The views of a scene show one set of named points, each view turned or mirrored, shifted and resized as a whole, with a little noise and some points left out.
In the rows, 128 means zero.

Scene 1
View 1
(159): [116 129 110 136 153 123 106 141 132 154 125 165 116 105 120 103 134 144
 125 106 125 134 149 104 112 119 144 171 105 142 115 130 148 174 116 130
 117 132 120 118 156 100 179 145 132 129 138 139 110 138 132 101 161 131
 109 119  94 116 127 108 140 108 165 143 120 128  79 108 130 154 108 134
 169 112 130 128]
(33): [101 140 108 131 114 132  85 128 121 137 126 140 126 106 129 130 147 122
 121  99 124 134 165 115 132 116 135 164 101 148 127 142 141 155  89 105
 114 143 105 131 173 122 175  98 114 129 113 122 103 134  93 117 148 146
 118 133  80 119 139 129 124 115 160  90 121 143  79 118 130 161 103 120
 193  99 149 152]
(129): [134 105 108 145 168 133 113 161 148 127 153 130 126 111 126  83 127 169
 134  91 119 126 108  95 118 132 137 161 135 123 134 120 131 153 152 152
 121 122 111 121 128 103 159 167 125 146 183 167 142 139 197 142 169  91
 115  97 142 116 126  83 148  94 133 194 154 110  97 112 154 145  91 147
 123 145  88 135]
(18): [104 139 105 123 101 136  81 128 123 127 133 132 132 111 136 133 145 121
 126  94 125 136 160 123 135 115 131 161 101 145 133 147 137 151  87 104
 109 149  97 132 171 138 171  91 110 134 117 123 108 134  97 131 139 144
 125 126  85 110 142 132 125 114 152  90 126 147  87 127 141 155  98 119
 186 100 141 156]
(85): [ 94  73 109 175 172 138 107 137 124 128 152 133 112  98 115  93 159 140
 123 119 106 119 129  58 130 133 149 177 179 120 140 120 127 150 150 132
 135 101 113 147 167  77 147 123  94 141 162 160 141 116 161 164 172 117
  96 132 137 147  98 111 150 104 128 121 138 105  80  98 138 160  76 152
 143 133 107 161]
(133): [104  80 110 172 179 133 115 145 132 131 151 141 110 102 112  87 153 153
 125 115 113 122 127  63 122 135 146 175 170 119 133 117 132 156 155 141
 130 105 126 139 158  72 151 143 103 139 165 164 137 121 176 155 175 108
 101 125 134 142 100 103 151  99 134 149 141 101  83  97 139 156  81 151
 137 134 101 148]
(104): [103 134 109 132 117 131  91 128 116 141 128 148 125 106 128 124 146 121
 122 103 122 135 163 112 128 118 135 167 104 148 126 139 142 165  94 108
 113 140 105 130 171 119 178 103 118 132 116 124 103 134  99 116 147 146
 117 130  81 116 134 130 129 116 161 101 122 142  79 118 131 162 104 125
 187 102 147 145]
(143): [106 125 108 141 136 132  93 135 126 137 135 142 124 108 127 114 146 137
 121 104 122 132 152 102 128 121 138 169 116 142 125 134 141 157 109 118
 116 131 113 130 166 108 171 117 114 134 131 134 115 133 123 124 156 134
 115 128  97 121 127 119 133 108 155 117 129 131  81 115 136 156  96 131
 172 115 129 145]
(201): [ 98 123 110 143 126 132  89 128 118 137 132 146 119 108 123 122 150 124
 121 107 121 129 162 100 128 119 137 170 121 143 127 138 140 160 102 107
 120 131 111 138 176 112 167 100 108 131 122 126 111 128 105 125 155 143
 109 136  89 125 123 130 132 113 156  92 122 134  77 114 134 162  95 128
 182 107 145 152]
(60): [114 112 109 143 147 130 102 147 135 130 144 138 126 108 125 105 138 144
 128 101 118 130 135  98 122 120 137 164 127 131 128 129 136 155 126 128
 119 127 113 126 153 107 164 135 115 138 149 146 125 135 151 133 161 120
 117 116 115 118 126 105 142 104 140 144 138 123  87 113 148 153  96 138
 154 122 120 144]
(111): [111 107 110 142 133 145  90 140 133 114 155 117 129 111 135 110 143 138
 131  94 115 127 127 103 137 129 133 160 139 128 142 131 130 138 127 127
 116 128  96 134 152 116 152 118 106 146 156 147 135 129 151 159 155 112
 123 114 124 123 129 106 135 105 123 131 149 124  97 120 158 149  83 135
 146 127 108 158]
(95): [131 133 109 136 163 120 113 152 141 153 130 162 118 109 118  92 125 158
 128  99 129 134 134 109 107 123 141 162 100 139 113 126 149 174 126 139
 116 134 122 109 141 101 182 165 140 130 152 148 117 144 160  99 166 113
 116 108 104 108 131  95 146 102 162 178 128 126  87 114 134 147 106 138
 156 120 118 121]
View 2
(111): [143 153 138 136 120 151 139 118 147  95 122 135 135 121 119 137 130 150
 130 105 115 132 136 127 113 142 142 112 153 107 117 137 115 150 137 103
 126 121 105 121 150 116 121 114 134 134 102 137 120 110 104 102  83 148
 129 131 148 127 137 122 132 147 122 146 136 113  99 143 117 126 137 110
 111 145 131 155]
(133): [145 178 132 138 108 143 135 119 144  92  90 138 109 118 134 111 112 166
 131  86 107 146 119 127 113 137 147 105 184 124 141 141 113 160 124  83
 117 138  82 100 163 107 118 127 142 117 100 134 135  80 102 127  63 151
  91 145 154 135 110 108 141 104 135 166 133 126  57 143  98 110 136 112
 126 133 133 170]
(159): [149 146 149 164 130 170 117 103 146  96 137 176 119 118 121 116 129 155
 123 149 129 133 112 134 119 138 108 132 147  85 129 137 110 124 134 132
 140 151 123 136 164 106 137 115 136 112 105 141 141 122 120 115 114 131
 135 157 157 132 129 132 150 123 133 155 126  85  75 136  84 120 132 118
 108 145 113 135]
(104): [154 127 139 162 122 190 129 118 144 110 149 161 125 114  95 121 146 121
 136 148 130 130 129 118 131 133  99 136 129  61 117 120 121 111 159 134
 147 127 130 146 146  95 146  97 141 119 107 128 126 138  96  90 147 159
 127 159 164 128 138 129 145 141 124 135 126  81  99 142  99 128 138 108
 106 142 135 135]
(33): [154 124 139 162 122 193 133 119 144 112 153 158 126 112  92 124 152 115
 137 147 132 126 130 118 129 133  98 138 129  52 117 119 123 107 165 136
 150 122 136 148 143  97 151  93 146 115 108 131 126 144  90  85 151 162
 128 160 163 124 142 130 142 146 122 133 124  80 107 145 103 129 140 109
 103 143 138 135]
(18): [152 122 139 156 123 191 135 122 145 112 157 146 131 113  89 137 155 110
 134 138 130 126 142 114 130 136 106 133 123  57 107 118 125 117 166 128
 152 111 136 149 140 102 143  93 138 126 108 128 122 147  89  75 148 163
 134 152 160 125 148 132 137 163 119 126 127  84 117 144 118 135 139 107
 102 144 141 138]
(129): [136 174 143 129 128 120 132 104 149  83 110 147 135 129 149 144 107 186
 113 100 108 134 126 149 101 148 159 106 172 141 114 156 103 178 114  98
 119 141  97 106 163 129 103 132 128 138  98 150 135  96 130 129  42 115
 146 116 133 129 125 125 134 136 127 166 141 124  83 137 103 118 130 115
 105 150 106 161]
(60): [146 153 140 145 122 158 130 115 150  94 126 150 127 121 121 130 129 152
 125 120 119 134 131 131 114 138 132 116 156 104 121 136 114 143 139 111
 131 131 110 120 156 112 124 113 134 127 102 136 132 113 108 111  94 141
 132 142 154 129 129 125 138 138 128 150 132 108  86 138 102 124 135 114
 111 144 124 154]
(85): [150 178 126 140 104 154 137 132 143  99  94 129 105 118 122 109 120 151
 137  75 106 145 128 115 117 134 147 105 186 115 142 133 123 151 136  74
 116 125  81  98 158 102 121 121 143 120  99 132 129  81  89 120  73 173
  78 151 164 135 110 102 140 111 129 155 132 131  61 146 108 112 139 109
 130 126 145 173]
View 3
(201): [138  96 126 109  94 139  80 174 116 113 138 127 127 104 106 119 126 131
 105 162 119  92 137 144 109 151 119 117 108  81 145 122 149  89 120 127
 114 148 116 135 150 117 155 108 129 153  87  98  91 133 110 106 145 124
 130 130 105 146 130 144 128 184 113 152 130 144 182 150 125 109 178 114
 175 142 197 115]
(33): [135  95 146  94  94 126  86 145  93 102 133 148 102  92 119 128 123 140
 104 162 127  73 146 132 130 177  96 132 119  85 155 115 139 101 115 141
 105 164 124 143 155 129 154  99 140 145 108  65 104 131 108 109 151 115
 100 156  93 157 132 130 167 187 109 150 138 127 196 135 113 111 179 107
 179 153 215 112]
(18): [134  95 155  90  87 108  84 143  81  77 135 177 102  93 111 133 142 126
  96 162 123  70 158 121 142 200  93 142 109  83 156 138 117 109 107 156
  94 172 121 153 152 137 147 108 152 141 111  66 109 125  95 118 167 114
  97 168  98 160 126 122 176 181  87 138 143 108 188 125 112 108 171 116
 183 163 224 103]
(111): [149 103 113 140 104 140  86 171 145  91 138 135 154 120  88  98 148  78
 109 142 124 135 176 120 116 145 130 123  87  82 121 134 133 106 109 154
 132 144  96 136 110 134 150 108 148 140 113 138 125 145 113 128 150 116
 120 117 148 150 114 163  86 157  89 117 103 107 153 154 128 151 140 128
 133 134 157 107]
(95): [142 104 114 138 127 147  89 151 157 137 141  90 134  96 146  60  77 140
 128 103 139 124 156 126 120 131 108 121 108 109 140  62 157 120 116 148
 171 152 121 135  99 139 185  76 130 120 133 113 125 172 133 114 112  81
 104 131 140 149 139 154 121 162 159 136  86 106 203 166 119 175 158  84
 125 146 143 163]
(60): [143 102 114 135 113 144  84 168 146 114 142 113 144 109 112  85 111 111
 118 133 127 128 161 127 111 137 123 120  98  93 127 106 150 101 115 142
 144 146 108 136 113 129 166  98 135 137 111 128 114 151 122 118 130 109
 117 122 137 147 126 160 100 164 119 131  98 117 178 156 128 154 153 109
 135 139 155 127]
(133): [150 106  85 157 113 165  80 200 177 136 143  68 175 126  90  83 115  96
 121 142 113 155 151 150  78  94 153  98  95  79 111 107 171  83 124 116
 156 127  92 120 115 112 163  97 119 156  86 166 104 154 129 111 122 121
 154  78 143 127 129 182  42 161 130 143  86 152 156 175 145 146 155 113
 135 109 122 126]
(129): [153 115  91 168 130 154  88 177 189 120 143  90 169 122 109  53 104  85
 129 103 134 171 180 121 107 109 135 112  88  97 109  88 150 116 106 153
 178 139  97 130  73 139 175  87 134 123 134 170 142 172 136 130 115  97
 118  98 170 143 120 180  57 134 128 110  69  97 158 174 131 202 123 109
  96 132 105 142]
(85): [152 106  94 145 107 164  76 206 168 129 138  83 176 133  72 104 139  89
 114 160 110 146 150 158  80  97 156  96  92  78 113 123 165  76 126 116
 140 125  89 119 124 104 148 108 125 163  68 160  97 144 123 108 128 135
 160  78 138 127 125 182  44 162 112 141 100 162 148 171 146 129 155 130
 147 108 140 116]
(143): [141 100 125 113 104 137  83 160 122 117 140 122 123 103 114 105 114 131
 114 147 129  98 149 136 118 154 117 122 106  86 140 106 149 102 114 140
 123 154 116 136 134 124 158  99 133 144 106  97 108 143 115 108 140 114
 117 133 113 148 133 150 130 173 118 146 121 132 184 152 121 129 166 108
 160 144 181 124]
(159): [137  97 122 119 114 151  92 162 139 143 139  87 123  97 139  81  77 154
 122 128 127 107 132 139 107 139 111 112 117 103 144  70 166  98 121 120
 151 153 126 136 133 121 174  82 118 136 106  97  99 155 127 100 112  93
 117 135 110 143 146 145 136 176 153 157 108 134 201 164 123 138 176  86
 149 144 170 156]
View 4
(95): [186  98 172  86 207 135  94 108  93 202 173  89 184 135 117 185 143 130
 119 105 141 110  93 169 121  54 112  91 138 169 145 111 182 193 156 154
 148 125 180 145 148 200 124 163 133 187 132 124 110  45 107  86 167 170
  78 132 158 141 160  93 158 123  88 161  96 188 150 164 122 170 171 111
 149  84 117 142]
(60): [165  67 168 101 148  96  93 127 118 168 165 107 158 141 139 150 114 140
 114 146 117 116 118 149  88 105 109 107 139 158 101  99 186 197 141 149
 134 144 152 148 127 159 119 168 112 145 153 134 117  97 132  97 163 149
  93 123 139 120 169 103 107 117  88 134 120 176 150 126 120 153 169 119
 147 117 141 152]
(104): [158  74 153 136 145 125 115 124 135 143 154 121 129 161  85 110 121 129
  96 152  84 117 140 161  94  74 123 123 117 114 104  97 177 168 119 182
 109 133 142 154 110 136 123 138 145 140 142  95 145 134 161 105 165 114
 132 122 162 171 231 124 109 151 120 108  70 213 153 122  96 184 171  92
 124 113 111 139]
(85): [179  40 176  71 121  87  52 130 122 149 181 103 177 141 180 120  70 169
 113 157 136 177 113 114  68 173  76 137 168 124  65 101 182 245 120 111
 158 163 168 136 125 162  96 185  69 134 155 177 104 118 130  71 215 155
  81 132 127 132 158 112  63  84  99 137 147 145 121  79 125 141 168 114
 171 128 171 154]
(133): [182  50 181  65 149  92  52 132 112 168 182  94 183 132 184 143  81 159
 119 138 142 169 106 119  82 160  78 128 168 141  84 102 179 246 129 112
 160 159 174 136 135 181  98 188  77 145 151 175  94  94 120  66 212 160
  70 134 128 120 146 108  83  87  96 152 150 138 120 101 130 140 170 124
 175 121 163 155]
(159): [177  95 160 107 183 136  94 114 110 178 166  98 166 148 109 153 134 137
 104 126 115 127 113 157 110  69 109 111 128 138 128 107 178 185 143 167
 138 128 167 144 136 178 128 151 136 168 128 112 120  82 137  89 175 150
 100 133 163 162 194 113 135 136 106 142  80 195 147 147 112 175 166 101
 145  97 115 137]
(201): [165  69 157 119 136 119  97 127 138 142 159 115 141 157 110  98 105 139
  98 158  96 139 139 148  86 104 105 135 128 105  90 104 175 196 118 164
 125 139 151 150 115 144 115 149 124 136 141 117 137 138 161  91 185 123
 122 125 155 165 219 127  91 138 120 118  85 198 140 110  98 175 166  97
 133 122 129 134]
(143): [166  73 162 113 145 116 100 129 127 154 160 111 148 153 112 126 117 137
 101 146  98 122 128 149  90  92 111 115 126 129 103 102 180 186 127 166
 119 137 149 151 119 148 126 151 128 142 146 114 129 125 150 100 170 133
 112 123 151 153 204 117 110 136 106 123  95 195 150 122 105 172 166 103
 138 119 128 145]
(111): [159  49 169 106 126  65  91 135 122 157 159 122 147 144 156 138 106 142
 123 157 113 100 126 142  66 135 120 100 137 162  85 103 186 188 127 135
 121 159 136 155 123 136 114 181 106 129 179 142 112 123 132 115 153 148
  96 120 122  89 167  96  87 121  85 115 143 172 154 111 123 142 168 126
 147 133 154 168]

Which points are out of place in each view (at most two, in the order of its rows)? Write - if all are in place.
view 1 -> (201)
view 2 -> (111)
view 3 -> (18), (159)
view 4 -> (95)
